A landscape with many valleys, sampled at points; each row gives a point and its height.
From any point a ball rolls to the lowest of the 4 points nearest to it. It stops when none of these is lower. Distance is the straight distance between rows; heights are no part of it.
tur height 16.6: [-52   9 -20   9  35   1 -11 -22  22 -19  10 -19  18 -22  16  27  -7  17
  13  35  -8  15]
Gufa height 14.1: [ 72  52   9  36 -19  10 -28 -48  52  84 -48  21  23 -14  23 -38 -49  16
 -24  15 -30 -27]
Gis height 57.7: [-27 -80 -10  35 -81  -3 -43 -28 -71 -94 -37  77 -19 -42 -21 -35  42   3
 -32 -52 -26  34]
poto height 54.0: [-74 -72 -11  31 -57  -3 -23   7 -64 -54  16  25 -13  13  -3 -11  39  -4
 -39 -46 -22  29]
sida height 23.6: [ 28  36 -55  13 -10  12 -35 -59   0   6 -32  26 -26  -2 -40  -5  42   5
 -35 -51  19  64]
lun height 18.6: [ 32   1  -5  12 -54  51 -33 -81  14 -12 -54  35 -10 -19 -35 -15  18  18
   3  13 -10  -7]
sel height 17.7: [ 11  30 -42  27 -13  23 -38 -52   9   3 -21  33 -24 -14 -35  -9   6   9
  -5 -30  17  44]
bufab height 54.3: [ -7 -12  61 -45 -47   2   8 -11  -8 -10  17  22  30   0  12  16  11 -25
  -3 -11  10 -45]
Nifa height 22.5: [-23 -13  14 -48  31 -44  45  32  -6 -12  33 -42 -14  34  20  51 -23  18
  52  35  16 -18]
sodi height 38.4: [ -2 -12 -24   4  17  18  -6 -33 -11 -31  11  15 -29 -17 -29  13  19  32
  -2  -5  17  57]
zemuf height 15.4: [-48   4  -4  38  55  16 -57 -47   3  10  13 -26  16 -31 -32 -34  20  40
  44  23  -9  34]
Faf height 45.3: [ 18 -55  10 -39 -38 -18  21  39  -6 -14  15  54   1  18  -8  -4  27 -11
 -42 -55  -6  -3]
nepir height 22.2: [-17  64 -27  59  86  45 -18 -49 -10  50  17 -21  29  -5  26  -1 -19  42
  45  17  31  59]
vur height 16.3: [ 40 -23  13 -35 -66  13 -21  -4  16 -11 -31  15  34 -27 -37 -24  13  15
   6 -39   4 -32]
nozor height 14.3: [ 25  38  -9  12  -3  34 -23 -39  -1  22 -18   6  33 -20 -43 -15 -11  16
   3  -2  31  28]
Dil height 14.2: [  8 -16 -10   2 -24  24 -14 -35  27  -9 -22 -15  13 -39 -36  -9 -11   0
  25   9 -22 -19]
beme height 28.1: [ 13  73  14  -9  25 -25  51  30  -6  65 -19  -4   3  28  35  16 -73  -5
  48  41  45 -34]
sino height 16.8: [ 59  38  -9  19 -24  26 -28 -24   3  34 -75  10 -14 -14 -32 -22  22  11
  -4 -28  -6  47]
tal height 20.0: [-33 -12  45 -32  16 -42  34  88  -8   6  41 -39 -37  45  42  75  -2  19
  13  44 -18 -67]
dutif height 32.7: [-23  20  28 -24  -9  -4   1   7  25 -12  -8 -11  15 -16  -4  26  -7 -29
   1  39  -4 -22]
Fega height 41.4: [-40 -85  22  -5 -53  -9 -21  39 -20 -69  -5 -10 -15 -25  -2 -41  33 -24
 -32 -22 -22 -57]
zok height 30.9: [ 22 -14 -29  18 -27  29 -60 -36  -4 -21 -41  52 -28 -11 -77  -4  16  20
 -26 -51 -14  54]
pevu height 22.6: [-37  -6  26  -9  23  -4  35  62 -13  -3  35 -34 -20  40  28  44 -13   0
   9  18 -15 -53]
tilo height 11.1: [  2  44 -15  34 -14  12 -42 -32   6 -16   7 -26  -1 -30 -23  16 -29  17
  17  26   0 -12]
vaz height 59.9: [-14 -41   5  11 -33  14 -25 -25 -20 -74 -12  57 -11 -27 -17 -17  51   6
  -8 -42 -28  41]
gavik height 34.6: [-68 -56  24  14  -2  16 -51  22  20 -49 -16 -65 -15 -30  18  -4  23  -8
  -6  19 -40 -71]
leb height 36.9: [-37 -18 -22   2 -18  12 -19  -7  -1 -72  27  17   3   5  -2   5  13 -10
 -10  -9  18  17]
pegom height 57.8: [-10 -55  26  -7 -62 -14 -24   2 -36 -65 -24  58 -13 -17 -40 -23  32  13
 -26 -63  19  15]
dez height 28.4: [ -5 -17   7 -28 -14  -8 -17 -24  22 -39   5  17   0 -12  -4   6  16 -11
 -26  15  13 -12]
Rufu height 36.4: [-26 -56  13 -15  -7 -28  28  24 -16 -27  37  27  -9   3  23   9   6 -26
 -25 -41  -6   3]
bemob height 41.9: [-32  18  -3 -12  83  -8  53  28 -50 -19  57 -24 -10  40  -3  77   4  -9
  30  -5  -4  43]
dukis height 47.6: [ -6 -39  32 -21 -50   0   8  26   4 -33  15  59   6 -16 -16  -1  32 -10
 -19 -44 -17 -25]
bul height 40.2: [ -2 -64  12   6 -79  11 -52 -49  14 -53 -36  18 -10 -51 -31 -35   6   0
  -9 -31 -52 -13]
Vokuv height 22.3: [-25  30 -61  25  99  40   2 -24 -40  20  50 -14  37   1   1  -6   2  54
  57  28  46  46]
Punu height 24.2: [-85 -78  11  39  -6   0 -28  88   3 -53   7 -57 -44   6  44   1 -14 -24
 -38  10 -37 -44]
sike height 19.9: [ 63  65  -6 -31 -10  14  35 -14  10  45  -7  12 -18  44   5  14   1 -15
 -20   1  47  18]
ditem height 8.9: [ 22 -12  14 -46 -27  -4  -3  -8  39   3  -4 -13 -23  -9 -22  -3 -18  -3
  18  -5  25 -56]
mem height 27.0: [ 74 -11  25 -70 -21  -1  39  -1  30  21   5  29  33  -5 -31 -14  24 -20
 -25  -8  41 -34]
vigi height 25.0: [ 10 -27  62 -74 -16 -32  43  64  -4  24  36  17  -4  38  37   9   6 -44
 -10  -6   2 -70]
nuduf height 45.5: [  8 -31  -5 -27 -16 -17  16   5  -9 -30  23  26 -11  22 -13  14  47  -7
 -27 -70  17  42]
vibon height 23.8: [  6  48 -22  -1  61  20  59   8  -9  33  41 -36  -9  20  33  28 -65  22
  38  20  53  15]
Zopus height 18.2: [-57 -20  33   5  17 -20 -14  26   5 -29  34 -43   3 -10  13  45  10  -7
  25  61 -24 -36]
Kir height 33.7: [ -7 -43  56 -62 -46  13 -14  33  14 -20  22  25 -13 -10 -14 -28  14 -30
 -21 -29 -42 -53]
Mube height 11.9: [ 69  59 -32  61   0  21 -58 -65  17  47 -66  10   5  -4 -21 -61  -4  23
  11  -5 -28  32]
Nizo height 13.8: [ 66  61 -40  11 -13  -7   6 -24   5  60 -51  21  -1  29 -11   5   7  -3
 -18 -46   6  34]
genir height 21.8: [-48 -24 -16  22  10  35 -59 -56   8 -40   4   4  -8 -51 -35   5  36  19
  17  13 -62  45]
zulov height 13.3: [ 75  35   7  86  27  32 -38 -44  13  76 -55   5  27   4  23 -50 -47  30
  12  25 -34  11]
Dal height 26.6: [ 79  51  27 -77  -4 -25  30  16  -8  66  -2  47  -4  26 -27  30  11  -7
 -20  10  33 -27]
tevo height 13.5: [ 43  53 -20  32 -28  28 -24 -44  27  15 -15  -7   1  -6 -36 -50 -23 -21
  10   4   5 -21]
Nubi height 33.6: [-45 -21   8 -11  17  -4 -12  15  14 -31  -6 -45 -11 -38  -9  -1 -28 -20
   9  27 -27 -14]
bub height 23.3: [ 69  79  35 -26   9  -7  40 -15  20  78 -29  16  11  33   2  -9 -49 -22
   8  41  40 -55]
batu height 11.2: [ 53  86 -36 -11  11 -21  21   1  10  92 -44   4  -4  35  41  15 -28  21
  -7  -8  32  27]
Gele height 19.7: [-47 -11  -1   1  31   9   1  -5  -8 -34  21 -41  11 -19  11  18  36  10
  32   6  14  11]
mudep height 55.4: [-28 -18 -13 -14  -3  -6 -21 -25 -23 -67  21  10  -1 -30   9   5  63  12
 -43 -53   7  55]
pazem height 27.1: [-25 -10  -6  18 -31   0 -42 -25  29 -49 -19   4  10 -29 -21 -14   9  -3
 -13 -15 -31   1]
piz height 10.9: [ 53  43 -36  58  23  21 -23 -31  30  77 -50  16   8   3  17 -35 -12  26
 -13  12   4  65]
Vilo height 13.4: [  1  42  15  46  20  18 -32 -41  34  18 -15 -18  35 -34  -9 -27 -44   3
  42  42 -15 -19]
pugo height 16.4: [ 71  70   1  39  18  13   3 -13  27  71 -22 -12   2  -9   3 -13 -62 -22
  -8   9  12 -48]
fam height 36.5: [-77 -73  -3  31 -16  25 -65   1  -1 -81 -18   3   4 -42  20 -38  57   9
 -26  -7 -78  -1]
divu height 13.9: [-60 -80  51 -34 -29 -17  -3 114 -22  -2  26 -26 -27  41  24 -10   4 -28
 -46  20 -16 -63]
Kip height 39.0: [-36 -59 -31 -19 -33 -31   4  11 -61 -45  64  34   7   3   9  27   4 -30
  -1 -52   5  46]
lotu height 10.5: [ 19 -36  20 -34 -49  19 -41   1  23 -11 -17  -1  -9 -37 -28  -9   1  12
  -1   8 -37 -31]
Tikel height 29.9: [-32 -41  41 -21 -35  -7   3  15  22 -43   1  -8   9 -38   4   2   5 -21
 -21  14 -32 -53]
zuson height 23.4: [ 17  52  41  -5  27 -22  61  -1  -6  44   6 -33  16  28   5  18 -51  -7
  58  37  40 -43]
meve height 23.0: [-31  57 -31  19  64   7  39  -4  -7  39  28  -9  19  14  17  10 -27  30
  46  40  57  60]
lag height 16.5: [ 92  30  14  21 -62  34 -28 -49  43  31 -77  18  -7 -37 -54 -37  -5  -4
  -1  -3  -4   2]
gib height 12.0: [ 70  45 -22  56  -6  13 -20 -39  33 102 -21  16   6  16  17 -31 -45  14
  -4   5  -7   9]
ranur height 20.6: [ 42  18  26 -50  19  -4  38  19  10  34  17  11  -7  14   9  24 -35 -26
  40  34  39 -39]
Muz height 21.7: [ 22  29  54 -25  27 -17  25  16  17  10   8   5 -14  15 -12  15 -24 -17
  24   5  40 -45]
rarir height 68.9: [  3 -71  36   5 -99 -17   1  37  -2 -56 -23  41   9 -25 -27 -35  10 -18
 -41 -34 -48 -48]
pasu height 21.9: [ 14  39 -39 -21  16  -9  47   9   0  19   8  23   4   6  -9  49  25  12
  12  -6  65  68]
mupip height 34.8: [-49 -41  -3   7  26  22 -36  11  -7 -58  10 -44 -29 -20  10  17  29   7
   0  29 -36 -22]
Dat height 58.0: [-42 -93  49 -18 -87   0 -28  67  -9 -19 -18  28 -22 -37 -13 -51  27 -36
 -15  -7 -60 -42]
sigu height 15.6: [ 44  40 -67  33  -3  39 -27  -9  -4  19 -37   9  19   4 -18 -42  27  15
  13 -18  -4  53]
Zak height 26.8: [ 22  -2   6 -59 -34  -4  47   9 -15 -22  14  29  -9  20  16  45  19 -24
  -8 -28  26 -18]
Sib height 20.9: [ -6  48  -1 -17  32 -15  59   2  31  15  34  -9   1  15   1  26 -18 -19
  20  34   8 -25]
rela height 15.7: [-10  17  47 -23  43  -3  15  23  21 -14  35 -33  -3   5  10  18 -13  16
  51  63   4 -40]
bevod height 11.3: [-56 -82 -28  12 -34 -52  26  48 -52 -30  36 -22  11  19  26   0  25 -22
 -60 -23 -16   3]
Pur height 26.4: [-28  -8  22 -53   3 -18  20  28   9 -53  42  12 -21  14   9  28  30  -9
  -9 -10   7 -41]
gat height 52.5: [-27 -84  32  10 -80  -7 -51   2 -18 -83 -34  15 -47 -33 -28 -53  28  28
  -4 -17 -27  22]
sirif height 18.4: [ 75  34 -25 -31 -11  28  13   0  19  47 -49   7  -3  -8 -27  -7  -3 -22
 -33 -17  27  21]
bames height 21.1: [-59 -43   1   8  15  30 -56 -39   6 -53   2   9 -13 -58 -28  -5  57  20
  14   0 -21  44]
Gam height 19.0: [ 59  51 -67   6  10  21  14 -15 -27  58 -37  -7   9  18  20   0  33   5
 -27 -24  -5  88]
Sot height 28.3: [ -60 -107  -14   55   42  -37   34   44  -88  -28   66  -38  -21   53
    8   13   29  -21  -28   -2    0    2]
Vude height 15.9: [ 86  62  -9  31 -34  26 -10 -24  21  98 -84  31  16 -20 -11 -40 -42 -16
 -20 -26 -19  14]
Nube height 23.7: [-16  56  -7  28  68 -22  32 -22 -27  59  17  -3  -3  27  32  24 -82  25
  47  33  61  69]
sep height 21.0: [ 23   7  41 -52   9 -21  54  22   1   2  42 -29  -9  21  12  28 -17 -22
  14  22  22 -40]
maz height 24.3: [ -7 -35  12  -8 -41 -13 -39 -31  16 -26 -13   5  10 -48 -23  -7  28 -19
 -24 -20 -34 -27]
nuda height 32.8: [-23 -58  51 -52 -65 -35  40  69 -29 -22   7  45  -5  25  21  -4  30 -61
 -14 -26  -8 -41]
zubu height 14.4: [ 69  57  -8  38  13  -6  19 -22  38  85 -16  -6  22   7  26 -13 -52   2
  22  29  13 -13]
nev height 47.8: [-72 -73   1  39 -37 -23 -20   6 -13 -81  -6 -10 -21 -44   1 -29  22 -18
 -15 -39 -29  -9]
resip height 23.1: [-80 -95 -44  12  20 -25   5  56 -28 -58  47 -23  -7  18  11  22  16 -15
 -61   1 -25  -6]
rur height 20.8: [-14  -2 -20  28 -10  32 -56 -84  16 -42 -41  12  -6 -39 -50 -27  11  33
  10  13 -17  23]
sesu height 12.9: [ 47  60 -25  49  20   8 -29 -26  42  70 -16  -3   3 -15  -5 -38 -34   6
  12  13  18  -6]
Zedam height 8.3: [ 42  24  -1 -14  10   6  18 -21  19   1  10  21  -9  -9  -6  -1  18 -25
  -6 -21  26  26]
Zuput height 24.1: [  4 -11 -21  23 -29  34 -53 -77  -1 -48 -43  35 -17 -44 -51 -13  53  30
  24  -3  11  37]
luf height 27.9: [ -7 -62  61 -61 -32  -6  53  62  -6  24  20  45 -22   8 -14 -20  -3 -28
 -18 -11 -35 -61]
kel height 22.1: [  8  35 -25  55  84  15  -9   0 -18  61   3  -8  -3  14  32 -16 -15  59
  27  -3  14  61]
voliv height 12.8: [ 28  30 -42  -8  42  28  18 -26   3  20 -10  -1   8 -10  -1  10  20  17
  -2 -15   2  45]
natas height 31.4: [ 26  20 -18   3 -44  23 -17 -40   7 -46 -21  41  -3  -7 -21  16  20   1
 -25 -16  30  54]
lideb height 11.4: [ 47  41 -45  62  17  32 -50 -34  26  73 -57  24  -2   3  20 -48  -8  34
 -33 -19 -52  71]
gezu height 27.3: [  6  43  40   0  47 -52  41  29 -24  53   4 -24  14  33  -1  64 -36   8
  61  64  34 -44]
Zupom height 27.6: [ 24  60   4  18  65 -20  39 -14   4  43 -10 -13  10  25  32  16 -63  -4
  65  54  29 -14]
dasof height 22.8: [ 19  33 -10  19  14   5  17 -28  28  41 -29 -22  15   6  -2   8   9  23
  20  10  33  -9]
borel height 15.5: [ 10  15 -10  87  56  63 -54 -31  10  87 -30  -4  26  -6  25 -56 -37  69
  -7  14  -4  42]
zuze height 17.8: [-41  -7  -5  14  45  40 -38 -57   6 -83   6 -27 -13 -20  -7   3  33  51
  12  -3 -21  36]
vifir height 9.7: [ 36  56 -39  44  34  17   8  -7  20  90 -36 -10   8  16  27  -5 -28   8
   5  17  13  34]
Pama height 30.8: [ -3 -53  28 -33 -46   4 -29  40   4 -64  -7   3 -29 -13  -3  -1  16 -15
 -24  -1 -33 -45]
lir height 13.0: [ 57  51 -48   2  16  -9  -4 -20 -10  40 -10   4 -11  27  11   1 -14  -4
  29   5  32  46]
niz height 11.0: [ 25  70 -48  27  36  14 -20 -23  18  61 -10  -8   3  36  21 -30  -5  12
 -28  -8  14  46]
Tof height 22.4: [ 17  68  38  37  29  -2  32 -19  20  61  -9  -8  20  -4  53  25 -78  16
  21  49   6 -48]
Sivak height 4.1: [ 53  -2  19 -44 -62   5 -10  -8  13   5 -24  10  -9 -23 -39   3 -27 -28
 -13   0 -18 -29]
Vize height 27.4: [-81 -76 -19  36  13 -18 -14  23 -29 -67  31 -23  -3  33  23  -5  27   1
 -29  -6 -26  15]
mude height 16.2: [-20  14  11  24  17  22 -35 -31  35 -20   3 -25  32  -9 -11 -33  22  20
  18  19 -22  -6]
zati height 19.5: [-15   4  14 -33  17 -14  40  -2  34 -32  50 -36   3  32  -7  39 -21   8
  15  44  22 -15]
gisev height 29.0: [ 16  18 -47  12   7  -1  11  -6 -11 -25 -12  22   2  -7 -10  10  31   3
  -3 -57  29  44]
Guvut height 18.5: [-26 -33  26  11  -8   3 -67 -26  26 -41  -8 -23  -8 -32 -29 -21  15  11
  11  19 -23 -27]
vun height 53.6: [-12 -78   0 -25 -78 -14   5  41 -53 -50 -26  66  -4  -3 -18 -25  25 -38
 -57 -55  25  -1]
bimal height 33.9: [-19  29  19 -12 -10  -2  -2  13  21   9   8 -61   9 -31 -24  32 -42  12
  57  51 -26 -25]
Vogop height 23.5: [  3  49 -28  19  93   5  35 -13 -56   8  34  -4  22  27  18  62 -23  15
  53   7  43  69]
fup height 13.1: [-42 -67  21 -25 -23  -7 -25  58 -18 -33  -2 -20  -8 -17  22 -16   8 -21
 -52  -1 -43 -58]
Resi height 36.2: [-64 -50  17 -17  -9  -6   8  46 -12 -69  36  -9   1  17  34  15  21 -10
 -29 -32 -31 -33]
nilun height 24.9: [-14  35   6  20  51 -10  58  -7  -8  19  47 -26  17  12  27  27 -74   7
  70  35  37 -23]
gota height 33.2: [-52 -49  36 -12 -32  -9  13  41  13 -28  -6 -53 -32  -4  16  10  19  14
 -17  41 -27 -78]
Zosuk height 25.1: [-37  67   1  22  81   5  52  -8  -5  84  30 -10  19  33  26   7 -87  42
  74  39  27  16]
tepin height 50.8: [-19 -44 -17  -3 -54 -15   1   8 -47 -52  16  40  -2  -3 -17  -1  52 -10
 -32 -51   2  28]
desep height 15.2: [ 36  71 -43  -3  39 -19  34  24  -8  48   8  -5   0  17  33  12 -21  23
  25   6  50  37]
fofi height 17.2: [ 22  71   6  26  35  15  29  -7  39  65   3  -9  23  15  29 -10 -58   2
  21  16   9  -5]
Tutad height 40.3: [-46 -93  23   7 -57 -18 -46  19  23 -56 -11   2  -8 -30   7 -27  13 -11
 -12  -8 -62 -66]
pote height 34.7: [-46 -40  -3 -11   5  -4 -28   5  -1 -34  17 -20  10 -11  17  14  17   0
 -12   6 -40 -26]
pulok height 36.7: [-26 -75  49 -10 -43  -3 -55  52  18 -40   7 -39 -25  -2   2 -44   5   0
 -15  42 -51 -76]
ruf height 33.5: [  4   8  51  -6  -2  22   2  -6   9  -9  12 -50  12   0 -21 -20  -9 -25
  18  25  -9 -51]
Fevam height 22.7: [ -1   8  31 -53  -7 -38  27  26  -4 -19  57  -4  10  27  10  41 -11 -15
  11  18   6 -41]
nusag height 32.5: [-64 -48 -20  -8 -37 -29  26  47 -40 -56   3   8  12   0  18 -18  35  -8
 -31   1 -18   1]
Fitiv height 24.0: [ 21  -1  40 -66 -23 -35  57  39  -1  12  39  30  -9   7   9  40   0 -16
 -12  -2  14 -30]
Dunum height 19.4: [ 59  58  -3 -23  43 -15  60   2 -13  78 -15  15   5  17  22   3 -37 -19
   2   0  54 -10]
nup height 27.7: [-50 -60  -8   1 -16 -36   2  28 -36 -54  59  -1  22  35  18  23  12 -22
 -18  -5 -14   8]
nipen height 38.6: [-72 -78 -15  16 -33 -35 -11  19 -14 -66   2   6  -7 -14   4  11  31   3
 -24 -17 -43   8]
zikid height 28.2: [-53 -67  20  -9 -27  -8 -37  23   5 -56  -5 -24  -3 -35  14 -11  33  -9
 -26 -12 -49 -27]
sened height 16.7: [ 73  45   5  15 -29  12  -3  16  25  98 -67  15  29  16  -6 -33 -20 -15
 -47  -9   5 -11]
tuseb height 50.9: [ 44 -30 -46 -32  11 -15  43  -8 -26 -12  30  39 -16  54 -22  27  42 -21
 -23 -63  43  55]
did height 26.1: [ 22 -11  35 -39 -49 -25  55  25  -8  -6  22  46 -13  13 -14   8   0 -31
  -7 -52  20 -45]
gogu height 7.3: [ 48  66 -24  14   9  12  27 -13  21 111 -45   5 -20  10   1 -12 -25 -12
  -7 -23  19  16]
Tok height 30.7: [-34  -2 -46   4   7  22  -1  -5  -6 -29  48   6   6  -2 -18  31  30 -12
  -2 -23  37  44]
dur height 47.5: [ -7 -51  21 -40 -67 -30  24  12 -13 -32  -4  52  -1  -4  -9   2  21 -34
 -64 -53  -3 -19]
duvuz height 22.9: [ 42  46   7 -20   0  17   9  -8  41  53  -8  28  22   4 -36   2 -24 -23
  34  13  18 -40]
gito height 14.7: [ 11  39 -39  29  25  28 -28 -49  12  35 -23  28  30 -18 -13 -22   8  41
   3 -10  20  50]
sudo height 16.9: [ 51  18  -1  -5 -27   7 -13 -47  20 -17 -30  10  -7 -33 -44 -17  17   7
  -9 -20   5  -6]
dav height 14.9: [-26 -28  51 -21  21  -5   5  19  45 -23  10 -52  21 -28   6   7   3  -4
  10  51 -33 -60]
Neli height 36.1: [-61 -52  -1  -3  48   9 -21   4 -26 -70  30 -11   1 -17  21  21  29   9
  -9  -8 -39  13]
sus height 33.8: [-14 -10   6 -16 -29 -14  13  16   4 -48  31   7 -10 -12  -6  22  17  18
 -18 -28  16  13]
bazi height 23.2: [ 21  34   2 -25  14 -43  37  -4  -6  20  34  28  17   3  -2  24   4  -6
  17   1  59 -13]
zat height 38.8: [-34 -61  35 -32 -40 -42  20  65 -35 -12  34  32 -21  31  13   1  20 -32
 -48 -45  17 -28]
Zug height 15.8: [ 68  22  14  33 -34  24 -30 -33  52  51 -58  11  23 -36 -34 -26 -32  -9
   9  30 -29 -42]
Lep height 15.0: [  0  34 -34  44  64  43 -59 -64 -15  35 -14  -3  50 -27   0 -50  18  66
  10  15  -7  49]
beliv height 24.4: [-24 -39  39 -52 -23  -9  -4  39  -4 -26   5 -21 -13   3  27   0  -1 -10
  -3 -12 -25 -43]
moza height 21.6: [ 38  26  -5 -27  11  -6  30  11  15  21  -8   5  -1   7   1   1   3 -18
  11  31  39 -26]
goz height 15.3: [  1  19  -6  63  46  15 -26 -39  22  60 -17 -14  28  -5  17 -19 -38  32
  25   8 -30  12]
tava height 16.0: [ 13  46 -33 -14  41 -13  11 -10  17  20  23  -9  11  16  -3   9  14   4
  27  15  27  37]
Fabo height 42.1: [-21 -90  61 -65 -87 -18   2  95 -36  13 -14  51  -1   1 -13 -45  39 -75
 -32 -13  -8 -69]
fizof height 18.1: [-47 -63  41  -9  18 -47  19 112 -60 -20  28 -64 -44  65  59  36  10   9
 -26  34 -16 -55]
ligag height 20.1: [ 11  63   9  63  57  30   7 -11  26  56  10 -24   5   9  55  10 -84   0
  62  36  21  21]
Gefi height 53.3: [ -2 -81 -27   7 -66 -38  39  11 -58 -62  20  64 -30   6 -11  20  37 -22
 -70 -74  -4  41]
Zeg height 22.0: [  2  67 -29  96  65  41 -24 -11 -13  78   4 -24   9   6  46  -8 -56  31
  39 -12   4  67]
Tak height 12.7: [ 48  37 -30  45   5  61 -50 -58 -14  55 -77  17   7 -10 -53 -59  24  34
 -10  -1  -6  84]
bif height 14.8: [ 46  83 -60   8  29  -8  35  -3 -17  82 -20 -13   6  53  39 -10  -2  19
   1  -8  34  77]
buga height 17.9: [  4   3 -19 -18  -8 -14  31   3   0 -25  17   0 -28 -12  -4  15  17  -8
   2   5  17  12]
toku height 34.3: [-45   2  25  25  19 -15 -37 -27  23 -42 -25 -87   0 -27  -2  -8  -3   3
   5  34 -27   2]
viki height 12.6: [ 52  40 -18  75 -18  26 -46 -42  42  51 -54  -9  19   0 -13 -41 -51   6
  -6  -4  -1   2]
futuv height 12.1: [ 76  57 -50  37  12  37 -34 -29   1  57 -95  24  12  17  -9 -46   4  19
   0 -35 -57  75]
deg height 28.0: [-71 -66  11  19   3 -39   4  33 -43 -74  32  -7   9  28  35 -12  21 -24
 -31 -42 -34  14]
zagef height 19.1: [-23  16 -33  -3  29   0 -16 -38  16  -4  17  -4  34  -8 -21   6  10   2
  17 -25  46  30]
Fose height 18.7: [-25   5 -11   3  67  10   4   0 -36 -32  27 -36  10  -8  10  12 -23  27
  15  29  -4  30]
zik height 26.9: [-54 -14   8 -16  14 -24  24  37 -17 -13  49 -23  -1  35  16  45 -16  16
  -2   1   1  -4]
zuben height 23.9: [ 70  31  -7 -50 -17 -17  25   8  15   6 -16  27   2  36 -23  39  29 -28
 -21 -37  44   5]
nobav height 35.5: [-49  -8 -17 -25  45 -15  23  18 -12 -48  74  -5  16  19  18  57  15 -22
  19  -5  21  -7]
pog height 19.2: [-27 -42  18 -55 -14 -34  25  83 -18 -22  11 -35 -32  17  55  12   2 -18
 -40  31 -40 -37]
Nubuk height 25.7: [ 80  75  20 -52  -4  -2  58  27  -5  79 -45  27 -20  33  35 -12 -32   9
  19  44  41  -2]
tabag height 27.5: [-22 -29   0 -40  -2 -20  31  45 -18 -13  47 -17  -9  14   9  38   9 -38
 -18 -21  13 -44]
tib height 13.7: [ 27  30 -19  56   5   5 -31 -68  34  28 -27 -20  11 -23 -36 -25 -31   1
  31  35 -17 -11]
ruk height 44.9: [ -8  11 -30 -25  53 -21  61  -9 -39 -14  72  -5  -1  15 -13  34  -3  16
   5 -21  45  62]
nuvu height 18.9: [ 16  19  24 -23  32 -26  62  28   4  17  20  -6   0  26   9  24 -39  10
  39  52   8 -26]
Kupup height 18.3: [-39  45 -30 -14  56   6  -2 -38 -18  -8  37 -18 -12  13 -17  10  15 -11
  37  36  -7  31]
Telo height 15.1: [ -2  37 -12  15  40  20 -10 -22   3   3  13 -14  35  -8  14   6 -29  -5
  42  24   4  18]
Vovif height 10.6: [ -6 -33  31 -42   6  -6  18  20  36 -25  30 -53 -14   8  18  18 -18 -14
  32  31 -17 -55]
Gobip height 20.7: [-36 -62  16 -29  23 -23  20  84 -25 -26  37 -34 -21  24  44  53   0  -5
   0  18 -33 -16]
Bigi height 16.1: [-48   7 -28  27  40  25 -19 -42  33 -28   0 -39   1 -28 -22   0   9  35
  17  21 -11  16]
Lub height 14.0: [ 45  49 -41 -10  -3  10  -6 -31   8   5 -26   3   4   4 -24 -14  34  15
 -24 -11  32  49]

Call two points neighbours if one is among the 4 nearest of the other. Go from one point of each pair to the other, from neighbour to neighbour, staying as low as possible. Name the highest point that can't be avoided.
gogu and tilo | tib
nuvu and fup | Nifa
nuvu and Zedam | moza
Sivak and tilo | Dil

For each start below, name every point that the ball comes to, in order.
pevu | tal, fizof, divu, fup
Gis | gat, bul, lotu, Sivak
futuv | lideb, piz, vifir, gogu
vaz | tepin, nuduf, sus, buga, Zedam
